Points, in no order, along strands that fork and pass close to each other.
(in the rows, 128 means zero)
Two points are linked if the straight distance between their rows is under 147. Some points are linked to none.
Z_529: [160 137 118 130 124 161 141  66 147 106 172  85 178 120  89  78  76 153
 157 123 126 109 144 106 117 141  83 130 162 184 194 100  99]
Z_31: [134 136 169 162 161 109 158 135 177  66 134 145  83 150  92 145  95 100
 166  69 109 109 170 127 140 160 137 106  95 213 164 141 127]
Z_821: [156 117 105 163 122 135 151 161  74 157 138  96 142 131 142 141 126  91
 157 114 140 123  94 157 114 165 125  98  92 122  58 109 157]
Z_983: [107 125 142 162 140 100 148 172  98  90  79 123 138  98 141 115 186 149
  95 133  43 141 126 124 114 101 118 167 138 127  98 106 125]
Z_162: [138  89  97 111  98 135 136  85  99 181 135  77 154 153 128 179 103 125
 145 122 113 124 116 149 141  87  84 148 116 101  97  81 162]
Z_464: [113 108 176 154  75 125 163 155  94 118  88 137 136 123 164 165 128  93
 159  70  93 130 146 146 148  60  84 130 112 179 113 140 169]
Z_619: [126 100 157 145  96 133 175 128  97 112  83  51 171 110 151 112 147  65
 123 112 113 129 139 103 153  84  93 117  62 136 120 138  89]
Z_783: [137 124 142  75  99  95 126  71 118 114 113 119 153 104 130 153 140 176
  96 114  95 122 117 100 164  66  91 133 163 141 166  92 133]
Z_567: [165 131 114 105 120 148  95 105 152 114 173  93 180 136 110 186 106 202
 134 111 106 122 117 105 145 125 112  96 136 161 113 104 126]
Z_241: [133 160 149 106 140 125 146  63 165 150 144 173  85 115  96 134 119 130
 153 124 177 139 155 134 138 136 139  81 149 110 151 130 130]
Z_985: [161 149 184 146 138 112 130 245 109  84 123 144  97  98 156  81 158 131
 141 128 110 148  75 102 116 122 133 188 146 138 111 143 104]
Z_878: [150 108 161 168 146 107 208 136 159 124 114 128 101 148 154 182  92  93
 126  88 126 162 176 179 110 149 147  98  97 131  84 132 134]
Z_221: [160 112  55 142  97 130 139 120 149 145 139 113 146 136 119 150 164 138
 155 101 104 110  87 156 154 150 149  66  48 151  88 120 123]
Z_525: [127 152  63 137 159 155 133 130 173 134 144 112 109 169 139 147 145 158
 217  97 133 163 157 147 151 138 142 118 136  45 112 151 200]
Z_375: [111 126  95 124  90 136  88 156 118 147 138 190  70 119 142 100 130 109
 104 168 154 104 101 118 112 130 228 154 155  69 117 125 130]
Z_367: [125 109 128 197 102 103 131 152 115 159 136 170  98 107 116 113 193 112
 129 123  94 114 121 181 113 147 142 108 101  75 122 134 194]
Z_194: [159 128 155 142  92 140 145 111 112 127 139 151  85 134 141 155 103 102
 186  98 143 147 124 168 140 109 118 107 109 124 121 134 149]
Z_40: [112 160 135 181 198 137 197 131 189  96 121 137  88 145  88 133 150 118
 168  91 107 129 170 150 119 178 161 116  91 179 149 149 148]
Z_799: [155 122 175 119 119 111 115 142 124  94 148  90 129 100 161 111 108  98
  94 130 163 136 143  75 139 137 125  93 117 118 144 168  49]
Z_511: [160 116 138 105  89 112 118  92 154 152 109 110 140 137  96 142 144 149
 128 145 106 142 109 151 177  45 131 145  84 162 151 116  86]
Z_267: [ 87 104 175 118 103 177  96 174  68 126 107 122 178 134 187  91  93 100
  64 150 184 112  92  68 131 122  95 123 180 168 149 148 138]
Z_946: [163 114  87 138 112 153 121 113 180 136 136 112 165 134 107 153 145 200
 143 110  98 148 102 130 147 115 123  80  89 148 109 139 115]
Z_626: [129 104 196 152 157 107 170 132 129  94 131  72 110  94  63 142 107 168
 126 123  83 123 195 126 132  88 104 126 127 138  81 115  98]
Z_656: [ 98 130  93 152 183 104 168  81 140 143 115 130 133 170  99 164  91  81
 134 162 124 135 160 174  74 167 156 182 124 161 140  79 150]
Z_835: [110 105 166 158 112 125 113 172  99  93 189 104 112 106 162 139 130 108
 134 109  98  89 160 146 113 186 114  89 110 104 108 183 171]
Z_29: [ 82 155 152 122 160 111 154 126 155 112  96 146 159 133  93 160 150 185
 109 106  77 152 184 124 117 101  86 142 126 175 122 116 111]
Z_824: [149 109 146 100  80 141  73 157 121 152  87 151 118 147 199 108 147 109
  95 171 162 162  70 122 159  94 147 145 148 120 142 150 135]
Z_207: [ 93 133 106 138 156 152 110 145  86  98  97 106 151 178 130 131 106  89
 159 139 110 110 156 127 105 141  74 196 136 168 126 102 152]
Z_730: [154 112 133 141  92 114 145  58 134 147 134 126 142  89 125 104 140 126
 106 130 126 127 109 132 139 136  97  87 138 119 171 126 106]
Z_713: [ 81 169 145 159 184 121 162 146 184 102 127 130 125 125  62 146 173 166
 143 105  85 130 174 138 108 141 129 123 111 164 120 143 137]
Z_196: [ 91 130 158 111 182  83 161 103  90  78 156 136  66  93 117 186  76  79
 160  86 117  76 154 118 129 152 132 131 150 152 123 123 163]
Z_832: [137 121  89 162 125 189 144  93 137 107 149  67 184 136  96  94 118 155
 167 137 107 115 148 141 138 165  78 102 116 168 156 128 107]
Z_537: [103 143 109 120 145 170  76 152 122 147 142 160 122 171 104 127 112 140
 140 165 141 110 143 142  85 131 137 179  93 149 123 138 123]
Z_514: [ 66 111  68 134 170 125 153 102 140 160 142 124 164 130  94  89 115 152
  92 186 130 119 170 138  75 199 120 121 136 118 119 135  80]
Z_704: [122 129 101 148 171 132 128 115 109 133 160 140  98 133  63 125 116 104
 150 150 129  59 119 151 106 168 152 137 130 158 100  74 143]
Z_275: [141 104 157 149  90 135 101  99 107 140 107 124 171 123 155 102 118  90
  89 171 154 132 103 103 125 100 123 158 186 159 166  91 114]
Z_510: [146  97  57 162 116 126 162 131 111 195 151 102 151 126 118 127 147 134
 132 131 135  90 102 175 128 195 132  71  63 109  71 117 144]
Z_26: [153 135 117 105 123 110 110 103 139 124 125 132 116 129  80 127 134 142
 138 120 113  97 126 114 158  97 129 129  84 168 145 135  72]
Z_441: [207 154 120 123 124 159 168 137 154 104 124 116  73  89 136  85 156 150
 184 122 147 168 100 132 148 139 125 116 150  84 113 135 113]
Z_856: [135 131 135 133 113 136  82 148  90  88 128 134 124 158 173 185 101  78
 143 115  90  96 129 101 122 131 155 157 146 162 108  80 129]
Z_899: [125 133  91 133 195 104 168 153 111 115 150  99  97 118 103 133 104 101
 127 123 100 115 156 156 101 154 171 190  88  94  96 127 112]
Z_660: [107 130 164 118 136 103 154 116 119  50 148 146  63  82 143 161 126 109
 173  79  80  99 161 105 140 126 118 121 156 119 137 148 147]
Z_532: [ 98 134  87 123 152 153 147  87 120 104 110 109 195 177 138 125  88 104
 134 129 111 141 159 129 105 125  82 180 130 168 176  99 148]
Z_82: [175  72  86 147 147  96 136  73 178 177 137 100 151 119  96 115 150 189
 107 167 111 141  93 152 146 119 139 118 139  89  82 108  93]
Z_384: [171 158 123  76 101 123 132 159 140 115  88 143  91 106 171  85 193 160
 170 120 143 186  68 105 166 119 128 124 162  94 141 119 128]
Z_527: [124 141 151  73 103 106 129  57 145 122 124 158 102 100 110 161 155 161
 135  89 109 113 137 114 163  64 113 107 148  99 154 103 163]
Z_443: [116  87 159 165  96  93 114 144  97 158 161 162 113 125 142 164 134  89
 128 115 112  96 126 160 104 160 122  99  97 119 120 143 188]
Z_918: [191 117 164 156  99 114 141 176 117  95 162 120 103  87 149 156 130 102
 155  71 106 111 105 131 167 125 159  93  87 156  89 120 100]
Z_478: [147 121 175 151 158  75 153 141 131 119 122  98 116  81  44 121 145 170
 108 146  90  98 131 117 145  86 116 153 118 155  87 110  65]
Z_12: [108 151  75 148 170 163 152 134 157 154  99 129 180 162 168 130 139 153
 145 139 147 187 159 152 112 192 113  82 158  95 125 136 128]
Z_127: [195 102 151 136 135 130 138  82 197 137 141  81 129 111 114 125 115 189
 116 172 117 165 116 137 135 139 115 103 171 105 108 129  80]
Z_215: [124 111 114 173 134 117 158 106 148 132  98 131 129 172 115 125 116  78
 135 125 108 133 174 169  96 158 126 156  76 169 154 119 108]
Z_263: [143 176 148 102 146 146 150 117 150  85 132 146 127 139 168 159  88  96
 154  69 134 146 166 100 133 152 131 104 152 175 159 123 109]
Z_586: [135 127 117 139 146 117 148  51 177 156 152 154 125 116  26 136 162 164
 147 117 106  94 142 155 131  98 131 111 118 155 149  96 140]
Z_421: [ 70 133 137  86 116 119 101 121 161 146 116 182 124 133 148 121 118 143
  42 156 152 144 152  94  96 118 169 146 170 124 161 144 100]
Z_842: [148 137 148 133  81 122 116 159 122 114 113 161 144 130 155 154 145 118
 141  78 110 124 105 124 160 133 125  78  82 195 132 135 113]
Z_116: [107 174 121 102 181 111 179 207  59 130 110 153 118  74 150 101 138 134
 139  95 140 132  98 123 132 141 116 126 155 106 101 146 134]
Z_397: [124 140 102 145 176 106 199 212 123 124 152 140  98  91  76 108 137 109
  90  96  77 134 125 156 114 107 156 202  94  72  86 102 108]
Z_163: [ 92 116 159 127 114 116 130 132  92  79 127 101 175 110 182 141 134  95
 114 129  96 146 158  88 103 127  80 134 181 133 148 113 153]
Z_561: [148 118 208 165 173 113 146 111 136 113 177 122  60 109  73 127  99 115
 145 119 113  96 184 142 119 149 119 138 161 152 133  81 111]
Z_805: [122 108 185 151 100 133 162 138  87 111  68  85 177 154 162 107 124  66
 139  97 114 142 154 119 139  70  53 137  96 178 142 119 129]
Z_138: [110 162 127 137 200 128 156 164 139 158  94 159 142 120 128  80 139 153
  98 141 160 162 145 144  83 156 145 133 118 128 122 161  87]
Z_51: [174 126 194 154 132 137 128 107 185 108 184 115  82 148  80 135 110 165
 139 156 113 135 178 138  97 125 119 130 144 156 152  98 105]
Z_989: [114 117 188 133 125 117 103 164  66 143 149 104 120 108 127 133 122 102
 113 142 144  89 120 120 130 110 121 132  98 120  91 141 117]
Z_923: [123 155 147  95 157  91 155 118 147  79 134 121  79  75  84 107 176 185
 140 134  80 119 178 117 117 107 131 148 125  90 139 146 108]
Z_794: [178  99 106 142 124 139 115 136  85 159  90  96 157 131 153  85 154 100
  98 190 139 149  36 121 151 117 171 172 137 116  99 113  85]
Z_665: [144 142 185 134 136 131 174 111 139  78 128 129 103 125 109 126  81 107
 162  68 123 120 177 118 152 134  77  98 129 196 168 117 102]
Z_410: [122 126 117 164 143  82 178 198 115 108 104 125 112  83  82 103 170 157
 100 105  60 120 132 148 105  95 139 168  94 104  90 120 121]
Z_493: [155 147 166 132 132 122 122 189 129 161 113 148 130 140 148  93 147 141
  97 151 151 177 117 153 105 121 147 146  93 120 130 183  86]
Z_639: [109 134 146  96 133 149 129 114  91 155 133 128 151 131 147 140  65 116
 109 124 190 135 142 121 114 138 106 121 153 143 119 116 126]
Z_396: [ 89 167  62 137 201 113 185 126 132 139  97 133  94 143 101 156 124 110
 177  97 141 142  97 169 122 162 162 151  97 105 118 129 210]
Z_49: [157  91 181 125  89 158 101 117 135 135 150  74 176 143 144  73  56 112
  67 181 170 142 111  91  90  74 122 191 194 164 166 110 134]
Z_879: [146 124 121 202 100 127 120 129 174 179 146 168 110 135  83 125 218 137
 141 117 115 124 111 164 119 132 179 107  74 119 123 138 174]
Z_48: [173  81 164  99 104  98  97  74 161 163 132 104 121 118 119 119 120 140
  90 196 155 154 100 133 146  71 131 183 154  90 139 141  92]
Z_623: [124 123 173 121 130 156 134 115 103 134 173 140 110 116 147 162  60  84
 166  88 186 110 158 148 127 153 104  98 137 133 139 148 166]
Z_444: [124  90 113  94 131 118 116 131  95 144 102  67 199 104 135  92 151 140
  77 160 140 110  99 114 146 136 103 101  86 132 129 174  73]
Z_246: [168 106 148 128  94 117  61 133 132 139 144 126 134 114 121 129 115 137
  85 193 144 108  60 119 136 114 183 157 153 157  92 113  99]
Z_749: [ 99 110  73 103 111 104 139  82 136 103 126  99 161 139 121 149 105  83
 104 110 104  69 160 116 113 153 123 134  90 149 186 127 104]
Z_859: [110 152 158 161 126 123  85 150 166 177 146 211 113 133 104 127 136 117
 114 151 170 114 105 159 117 141 164  97 126 161 129 140 151]
Z_362: [134 130 165 138 137 123  87 167 110  97  95 134 137 157 142  82 106  77
 131 122 132 103 145  77 141 119 115 153  94 193 165 138  78]
Z_369: [148 105 143  95 105 133 101 110 146 123 126  86 183 106 157  87 112 127
  57 162 170 112 123  96 150 137 111 105 121 151 160 196  52]
Z_343: [118 141 151 120  97 126 106 108  84 186 100 185 110 151 138 150 142 116
 162 128 139 123  96 173 146  65 121 170 117 124 133 115 196]
Z_751: [157 103 123 133 128 123 136 169  79 160  83  82 191 118 151  70 155 108
  78 157 137 124  54 116 150 129 130 139  91 147 102 159  79]
Z_351: [126 113  96 132  98 167 106  74  98 189 161 126 181 144  89  83  67 100
 124 158 173  85  95 137 112 136 113 151 148 164 150  74 125]
Z_723: [116 112  65 102 129 146 100 112  92 130 141 118  85  98 120  74 123 135
 137 166 171  99 111 105 143 130 143 144 161  21 106 133 130]
Z_790: [107 130 102  99 137 158  87 133 176 152 109 150 170 152 133 127 124 197
  84 147 198 151 101  98 151 123 100 101 191 134 157 141 155]
Z_470: [ 82 141 104 148 172 115 149 107 136 117 111 150 100 170 142 191 113 107
 177 108 135 147 127 151 102 157 132 136 137 130 118 123 228]
Z_108: [153 112 100 144 137 150 191  79 135 100 116  87 104 118 109 111 133 128
 177 122  89 162 155 159 137  78 135 152 123  88  83  79 102]
Z_216: [103 130  72 142 117 111 158 136 104  94 113 122 122 104 132 129 165 122
 138  95  61  96 147 133 119 154 125 106 107  92 112 133 155]
Z_8: [121  64 155 195 126 102 144 132 108 121 157  88 120 131 100 133 101  66
 108 143  79  84 184 138  85 156 106 145 112 120 124  89 146]
Z_101: [ 89 167  93 152 141 163 106 126 168 113 149 143 152 155 112 140 134 132
 143 118 143 122 152 121 105 202 136  79 130 144 151 167 169]
Z_667: [111 117 171 172 128 112 127 178 132  78 171 116 106  90 132 101 136 115
 134 114  97 110 185 125 113 197 107  84 123 131 144 188 107]
Z_693: [ 91 138 112 129 123 141 138 100 148 140  99 155 179 186 150 126 101  77
 107 116 141 153 157 145  98 156 122 141  97 194 209 137 136]
Z_864: [169 139 178 114 130 115 108 152 105 146 162 117  85 108 102 124 115 128
 130 153 152 122  93 113 135  99 158 150 126 124  82 114  88]
Z_112: [139 115 175 158  84 131 103 109 156 100 136 135 159 136 125  74 114 120
  95 143 123 154 151 127  81 145  79 127 150 148 215 160 130]
Z_893: [ 91 144  99  93 122 134 130  88 129 163 124 168 164 153 156 151  50 119
 104 109 167 146 141 125 105 135 129 106 191 135 168 104 165]
Z_32: [ 60 134 151  84 163  94 148 123  77 118 130 104 117 103 113 193  54  92
 136  92 148  66 146 124 143 143  98 120 102 148 109 148 164]
Z_786: [ 85 126 103 122 159 109 175 105 117 137  96 110 116 136 123 204 102 136
 167  89 125 143 152 171 137 135  94 107 145  96  90 106 232]
Z_500: [159 109 144  97 111  57 130 117 154 140 127 131 131  86 123 159 152 188
  72 114 122 137 117 129 167 118 121  52 147  92 107 149 107]
Z_935: [121 160 107 120 145 158 115 139 149 123 104 118 128 149 164 134 134 177
 185 111 144 180 149 128 144 147  97  77 175  81 131 157 171]
Z_489: [192 106 171 147 141 123 143  96 177 138 151  99 140 118  87 130  89 150
 114 153 133 157 142 133 113 115 114 130 131 174 137 114  60]
Z_84: [114  97 137 152  97 151  99 126 122 123 138 111 158 138 146  98 115 132
  91 161 122 142 152 136  98 150  91 113 113 115 155 180 123]
Z_582: [168 142 147 123  97  58 132 127 126 137 101 149  91  71 117  85 178 116
  96 165  98 133  82 129 150  88 180 170 127 119 148 135  81]
Z_286: [ 98 142 144 122 125  84  88 117 186 108 143 174 111 130 115 134 165 143
  75 164 112 121 166  88  92 116 168 150 132 138 169 131  83]
Z_886: [ 98 147  89 117 168 178 116 121 172 160 108 162 188 182 156 120 127 169
 118 144 188 180 134 114 108 154 120 127 171 135 141 137 144]
Z_544: [163 109 186 155 125 150 175 118 133 124 123 114 104 128 150 161 104 120
 169 106 128 192 184 169 134 115  93  82 126 108  98 141 132]
Z_909: [112 140 180 147 134 104 101 152 174  75 137 143 125 120 120  90 142 144
  89 164  98 133 160  94  92 140  94 143 137 163 176 162  85]
Z_19: [160  84 182 172  88 103  62 134 109 127 104 101 154 121 114 112 134 106
  81 197 108 129  71 125 136 113 130 177 151 162 123 111 125]
Z_614: [146 129 176  88 125  87 131  88 118 115 112 102 124  60 118 119 146 149
 103 154 132 113 102  89 170  92 112 136 191 108 122  99  83]
Z_501: [ 91 132  80 145 155 104 212 191  80 104  87 107 127 108 155 127 142  86
 131  92  76 148 133 160 110 160 119 152  94  94  91 132 156]
Z_243: [127  99  71 149  97 177 107  72 129 147 163 128 160 127 122  91  85 134
 130 156 152 101 115 125 100 168 110 113 200 120 158  88 144]
Z_105: [160 165 114  94 157 125 162 132 129 145  97 142 137 139 157 154 124 136
 130 112 134 160 113 143 142 113 166 129 119 138  98 105  78]
Z_251: [113 147  69  71 153 104 114 166 136 125 111 133 131 160 178 151 159 155
 100 114 101 151 114 122 134  84 172 160  81  80 114 131 128]
Z_405: [163 147 168 163 117  98 144 142 191 137 160 172  85 114 105 142 198 150
 129 111  97 128 113 144 121 136 193  86  94 131 114 130 145]
Z_603: [112 123  58 124 122 107 161 102 118  63 125 102 126 118 107 157 131 108
 155  81  66  76 163 112 142 155 149 111  65 147 133 133 127]
Z_17: [187  89 177 173 111 134 145 191 105 111 176  59 101  94 109 147 131 122
 148  81 106  90 105 138 148 111 162  94  71 115  46 118 130]
Z_418: [ 64 140  62  86 153 155 136  81 152 176 101 170 153 187 136 140  98 115
 109 136 188 143 148 134 108 138 150 139 160 129 146 121 135]
Z_141: [101 149 173  96 130 113 122 118 176 153 115 184  87 133 153 101 148 134
  94 157 176 174 158 131  91 123 135 142 151  72 155 165 134]
Z_875: [123 135  74 128 146 142 168  64 153 126 115 115 126 139  62 150 136 152
 181  89  99 112 148 159 147 113 111 104 102 152 116  99 154]
Z_702: [ 82 163  92  99 184 112 169 204  49 111  77 128 138 104 152 133 131 117
 145  71 109 133 115 131 124 134 113 151 106 139  85 124 143]
Z_125: [ 71  98 156 114  66 215  75 152  82 125 140 122 137 134 176 128  80  85
  84 152 162  98  94  51 122  99 132 129 190 137 127 136 160]
Z_370: [147 158  78  83 147 117 169 115 113 110 111 132 114  86 102 101 153 125
 157  88 111  88 112 112 163 103 150 132  86 127 133 135  69]
Z_616: [138  93 175 217 139 123 137 103 107  82 163 101  85 118  74  93 127  89
 153 137  70  84 177 142 111 141 106 142 140 147 142  73 138]
Z_959: [105 130 169  94  90 140  60 175 121 139 105 184 138 149 213 140 128 128
  96 150 145 151  92 105 151 121 148 129 160 173 161 139 142]
Z_911: [167 160 114 149 112 143 190 177 114 101 129 126  80  61 127  81 163 142
 182  80 107 150 103 139 172 126 130  91 140  94 110 118 142]
Z_316: [147 110 124 149  81 132 165 109  66 143  93  96 153 104 174 114 156  65
 126 105 132 132  90 114 167 114 118  84 100  96 121 126 118]
Z_3: [124 142  82  70 162 140 100 141 104 130 102 134 161 159 186 142 146 139
 107 141 137 136 112 112 140 109 136 135 131 130 129 130 114]
Z_595: [ 79 145 153 102 119 115  63 167 116 107 119 180 124 177 199 173 101  75
 111 130 128 112 127 116 125 115 166 164 141 190 145 115 137]
Z_361: [163 117  78 144 116 178 146 153  88 125 110  88 138 168 161 157 127 112
 181 101 115 153 107 162 134 113 122 147  83 142  67  89 140]
Z_148: [ 60 145 144 106 124 154 104 159  93 114 112 166 149 170 164 143  57  80
  89 111 152 104 150 105 117 117 136 174 154 208 159 101 119]
Z_307: [136 175  85  78 148 113 167 107 122 123  98 180  90  86 125  73 163 120
 135 108 131 102 117 113 150 128 158 133 145  79 160 132 111]
Z_504: [132 117 121  93 113 153  44 122 112 109 172 122 135 157 152 203  69 125
 136 129 131 116 124  89 123 114 144 156 148 126  94  77 148]
Z_712: [141 150 135 129 129  71 118 149 184 154 150 153 132 116 110 160 184 194
  98 104 133 137 105 111 136 132 174  57 108 116 111 166 137]
Z_576: [129 122  80 123 107 117  94 157  92 190 113 147 127 120 161 100 130  97
  99 161 141 121  69 138 137 130 208 166 131  97 115 105  96]
Z_808: [150 141 157 122 126 115 169 167 136 111 127 123 118 101 160  82 144 122
 106 114 137 168 153 124 114 141 124 109  78  96 137 202  77]
Z_502: [145 105 162 139  69 139 118  94  63 175  92 128 126 146 153 132 166  75
 137 142 127 145 112 155 154  64 106 179  90  89 142 121 151]
Z_219: [146 156 125 141 135 137 172 173  56 127 124 117 109  67 164 100 139 113
 168  79 133 141  75 114 168 138 110  81 147  65  88 131 140]
Z_551: [111 126  51 137 142 165 109  76 131 135 161 134 101 119 118  79 134 124
 170 178 163 108 123 122 129 170 128 103 201  74 126 107 134]
Z_766: [121 122 114 166 115 168 118 159  84 108 126  77 159 173 120 161 103 101
 178 126  92 118 148 144 112 154  88 172  96 157  77  91 168]
Z_818: [137 148 136  88 177 134 169 122  81 149 112 109 106 132 150 146  85  98
 142 119 171 142 138 138 127 126 145 140 146 104  81 117 111]
Z_873: [154 121 103 112 101 158 118  76 116 153 160 109 205 135  95  77  69 147
 123 117 171 110  97 130 123 108 104 137 139 200 189 105  98]
Z_892: [158 157 166 152 129 133 106 213 119  83 121 144  73 136 157  65 133  78
 149 127 135 124 128  97 119 133 143 174 109 151 142 147  87]
Z_431: [ 96 152 153 156 132 142 118 104 177 207 157 215 116 155  98 142 151 104
 126 127 198 133 141 146 114 153 157 100 123 132 149 155 207]
Z_484: [147 159 171 104 137 113 127 110 197 168 132 179  80 133 129 136 162 172
 145 130 192 187 141 128 130 121 129  94 147  71 141 154 144]
Z_565: [121 146 151 138 109 138 128 143 110 109  76 170 155 153 160 171 140 129
 154  85 102 156 111 159 156  94  98 119 106 206 131 120 162]
Z_495: [131 144 120  81 112 182  53 171 184 110 120 149 130 170 157 129 132 184
 121 171 182 156  73  90 148 119 128 130 196 155 143 132 160]
Z_278: [169 113 174  98 123  66 124 140 130 126  97 100 132  84 137 144 139 149
  65 154 122 154  81  95 164 115 122 115 155 110  95 146  95]
Z_601: [159 142 151 147 147 128 171 203 144 138 112 110 125 109 118 111 156 219
 135 113 127 193 126 155 132 107 110 106 113  91  79 162 132]
Z_18: [146 120  94  94 128 108 123 148 134 141 144 120 117 152 153 172 121 123
 129  84 116 129 130 151 131 102 184 142  47  86 106 169 117]
Z_455: [150 141 132 123 122 138  94  72 183 160 156 153  98 150  49 126 173 177
 174 131 142 103 112 142 139  90 111 145 120 122 155 124 161]
Z_668: [147 127 125 134  99 160  67 122 178 117 213 111 153 168 112 186  95 199
 149 111 132 135 147 120 109 135 119  91 153 131 132 123 173]
Z_273: [121  96 127 170 131 107 144 112  84 134 121 120 129  93 138  90 152  73
  93 178 122 132 137 133 100 167 126 105 139  61 114 123 101]
Z_52: [109 104 106  77  94 117  95 105 120 125 121 111 179 168 140 131 113 102
  77 145 121 101 142 103 141  90 115 166  96 166 200 143  95]
Z_420: [ 79 133 114 121 179 139 135 134 137 160 119 146 127 102  89  77 124 161
  69 167 168 125 141 115 114 161 142 106 147 125 119 153  79]
Z_685: [138 154 136  79 140 168 124 112 123  89 116 107 143 115 133  97 135 166
 152 152 144 142 129  89 162 119  87 128 156 155 156 145  90]
Z_795: [130 115 111 119 117 111 118 131 165 157 152 116 132 163 147 182 133 130
 105 118 127 149 171 161 100 135 141 110  62  62 120 188 143]
Z_92: [ 96 120 105 146 177 121 164  83 118 156 155 120 133 133  68 144  60 117
 118 141 140  96 154 159  87 181 118 146 139 169 124  60 161]
Z_558: [ 86 140 130 148 109 113 134 109 170 113 132 181 167 144 157 144 130 109
 102 100 118 138 146 122  88 177 129  94 142 157 186 140 161]
Z_358: [124  93  50 128 166  95 128 116 142 173 128 107 144 136 132 102 146 178
 106 170 138 140  85 139 121 163 150 125 171  51  70 116  96]
Z_41: [120  89 183 155 129  88 141 130 102 124 135  82 139 102 117 153 113 106
  89 130  98 119 167 131 108 122 115 113 115 125  91 112  98]
Z_185: [127 178 102 116 174 113 160 147  87 135 116 181  79  81 118  95 129 129
 139 113 158 106 116 127 133 160 161 113 161 103 110 114 120]
Z_851: [121 107 164  93  97 157  62 151  99 103 130 103 156 174 161 115 111  87
 118 141 151 102 152  98 121 102  99 167 108 159 168 154  98]
Z_966: [150 141 159 123 108 139 129 137  80 175 101 177 100 127 159 142 141 118
 186  95 162 156  84 170 157 100 106 104 134 106 103 112 159]
Z_970: [ 68 117  59  92 116 112  79 101 129 126 129 156 134 152 152 146 150  98
  97 158  93 108 143 121 110 118 174 173 125  75 139  97 142]
Z_133: [142 154 135 134 104 128  69 131 145 162 136 206 111 126  92 112 139 145
 140 144 167  97  59 133 160 131 166  86 142 186 153 115 144]
Z_288: [108  89 118 158  81 143 123 127 126 146 126 115 147 142 153 143 134 140
 122 126 104 159 168 170 114 131  78  99  75  76 138 164 171]
Z_635: [ 68 103  75  92 103 145  66 106 144 109 151 124 140 148 148 134 132 150
  81 163 111 112 140  91  89 128 131 161 168  87 166 129 169]
Z_433: [126 180 102  85 138 185 126 101 130  76 141 126 130 140 138 125  93 124
 175  95 151 120 146  92 154 145 104 111 133 170 166 145 126]
Z_74: [139 143 144 124 178 105 161 140 126 134 142 110  86  78  48  78 144 190
 123 140 121  95 135 142 132 108 132 142  95 108 114 159  84]
Z_462: [110 138 118 142 149 113 164 159 143 101  73 131 168 127 122 157 166 176
 102 109  65 151 143 126 106 126 126 114 138 173  90  81 110]
Z_124: [123 155 100 105 109 149  77 111 159 180 124 176 135 136 111 132 111 163
 115 134 195 116  66  97 173 132 151  69 181 162 155 133 129]
Z_451: [124 126  54 109 137 136  94 146 123 153 158 155  70 144 116 103 117 126
 126 147 168 101 109 137 116 112 185 174 127  35 109 129 148]
Z_575: [ 96 141  64  97 150  86 137 127 124  95 122 128  94 130 137 136 129  89
 107 125  91 105 159 126  93 149 183 184 115  62 122 135 114]
Z_924: [137  90  91 155 124 114 136 132 110 140 109 114 135 126 165 104 167 135
 101 147 111 161 117 139 106 159 147 128 158  36 101 120 119]
Z_329: [136 165  86 144 139 153 132 122 147  99 133 140  95 172 145 162 152 124
 204 113 105 173 145 161 113 142 143 149 128  98 130 122 191]
Z_671: [178  88 125  89  85 128  94  49 158 172 147  98 143 155 124 143 119 147
 137 157 132 139  85 132 178  64 122 156 130 116 146 115 104]
Z_675: [126 146 172 103 150  94 136 127 173 112 140 122  96  71  71 146 167 234
 125 144 100 133 141 117 139  96  93 107 158 114 113 135 126]
Z_678: [ 86 115 125 102 159 102 167 138  74 131 116 104 113 117 128 177  96 149
 149  90 113 113 151 137 148 142  94 102 116  83  75 148 177]
Z_988: [125  96 161 104 100 183  72 129 136  98 157  58 176 152 139  97  85 114
  90 188 151 127 124  63 132  85 106 166 142 135 169 142 107]
Z_526: [129 137 133 146  94 165  52 151 187 101 176 148 112 154 147 152 118 181
 139 150 157 141 117  99 104 143 133 107 189 130 147 132 169]
Z_490: [ 91 178  55 122 175 114 149 117 148 177 101 167 132 159 110 156 153  94
 150 112 156 130 105 152 120 158 187 152  86 133 113 119 150]
Z_907: [121 141 109 170 132 174 120 137 145  93 142 100 151 155 102 128 128 164
 187 140  91 133 171 154 105 179 105 112 102 140 125 153 152]
Z_115: [130 101 136 130  74 141 102 100  65 136 120 126 142 136 171 135 151  82
 138 135 129 131 107 124 148 107  98 122 136  75 153 118 161]
Z_594: [179 150 188 146 120 114 166 225 131 124 108 124 103  85 157 102 150 151
 148 112 121 184  72 135 136 109 119 131 139 124  91 153 109]
Z_870: [106 159 117 158 148 136  90  95 194 175 168 161 111 164  84 133 194 141
 151 129 167 125 151 116 123 125 147 134 127  94 146 151 196]
Z_6: [164 147 129  90 110 151 115 138 132  77  75 144 122 114 174  89 175 148
 141 147 140 143  80 103 159 138 109 117 177 163 164 133 113]
Z_346: [147 119 139  91 101 163  39 129 118 139 155 116 137 158 138 158  97 150
 121 184 156 118  82 109 148  87 159 181 155 148 110  89 129]
Z_780: [ 79  88  97  93  86 194  64 116  88 118 138 112 124 138 149 114 105 127
  91 180 156 101 125  65 122 108 130 176 181  93 133 118 141]
Z_486: [131 115 201 135 104 141 108 139 128  73 178 104 131  93 132 112 103 128
 124 112 129 101 165  97 140 165  89  72 107 160 156 188  86]
Z_857: [142 142  56 105 130 127 115  91 125 183 118 162 128 152 101 127 134 103
 161 123 166 101 100 152 162 142 175 126  98 117 129 120 132]

A fork is a point with three links. Follow the links from the first point to the second and name the forks in between, in order.
Z_693, Z_343 | Z_790, Z_886, Z_639, Z_194
Z_594, Z_462 | Z_851, Z_116
Z_893, Z_678 | Z_886, Z_470
Z_668, Z_105 | Z_790, Z_886, Z_639
Z_396, Z_558 | Z_470, Z_886, Z_790, Z_693
Z_544, Z_859 | Z_194, Z_639, Z_886, Z_790
Z_790, Z_529 | Z_693
Z_656, Z_316 | Z_693, Z_790, Z_886, Z_639, Z_194

Follow the links from the first point to the second, and from the first to the third. Name the last point that the two ways share.
Z_923, Z_892, Z_219 | Z_851
Z_48, Z_685, Z_246 | Z_116
Z_532, Z_805, Z_857 | Z_886
Z_286, Z_766, Z_17 | Z_639
Z_918, Z_567, Z_909 | Z_639
Z_959, Z_441, Z_370 | Z_116
Z_51, Z_362, Z_923 | Z_41
Z_112, Z_935, Z_510 | Z_886

A fork is a point with three links, a tip a point with one. Leave the first point through the second and follow the links. Name the first fork or tip that comes.
Z_911, Z_441 | Z_267
Z_421, Z_286 | Z_639
Z_712, Z_405 | Z_799
Z_576, Z_375 | Z_693
Z_462, Z_29 | Z_116
Z_835, Z_443 | Z_527
Z_821, Z_510 | Z_790
Z_818, Z_105 | Z_241
Z_918, Z_842 | Z_194
Z_924, Z_358 | Z_41
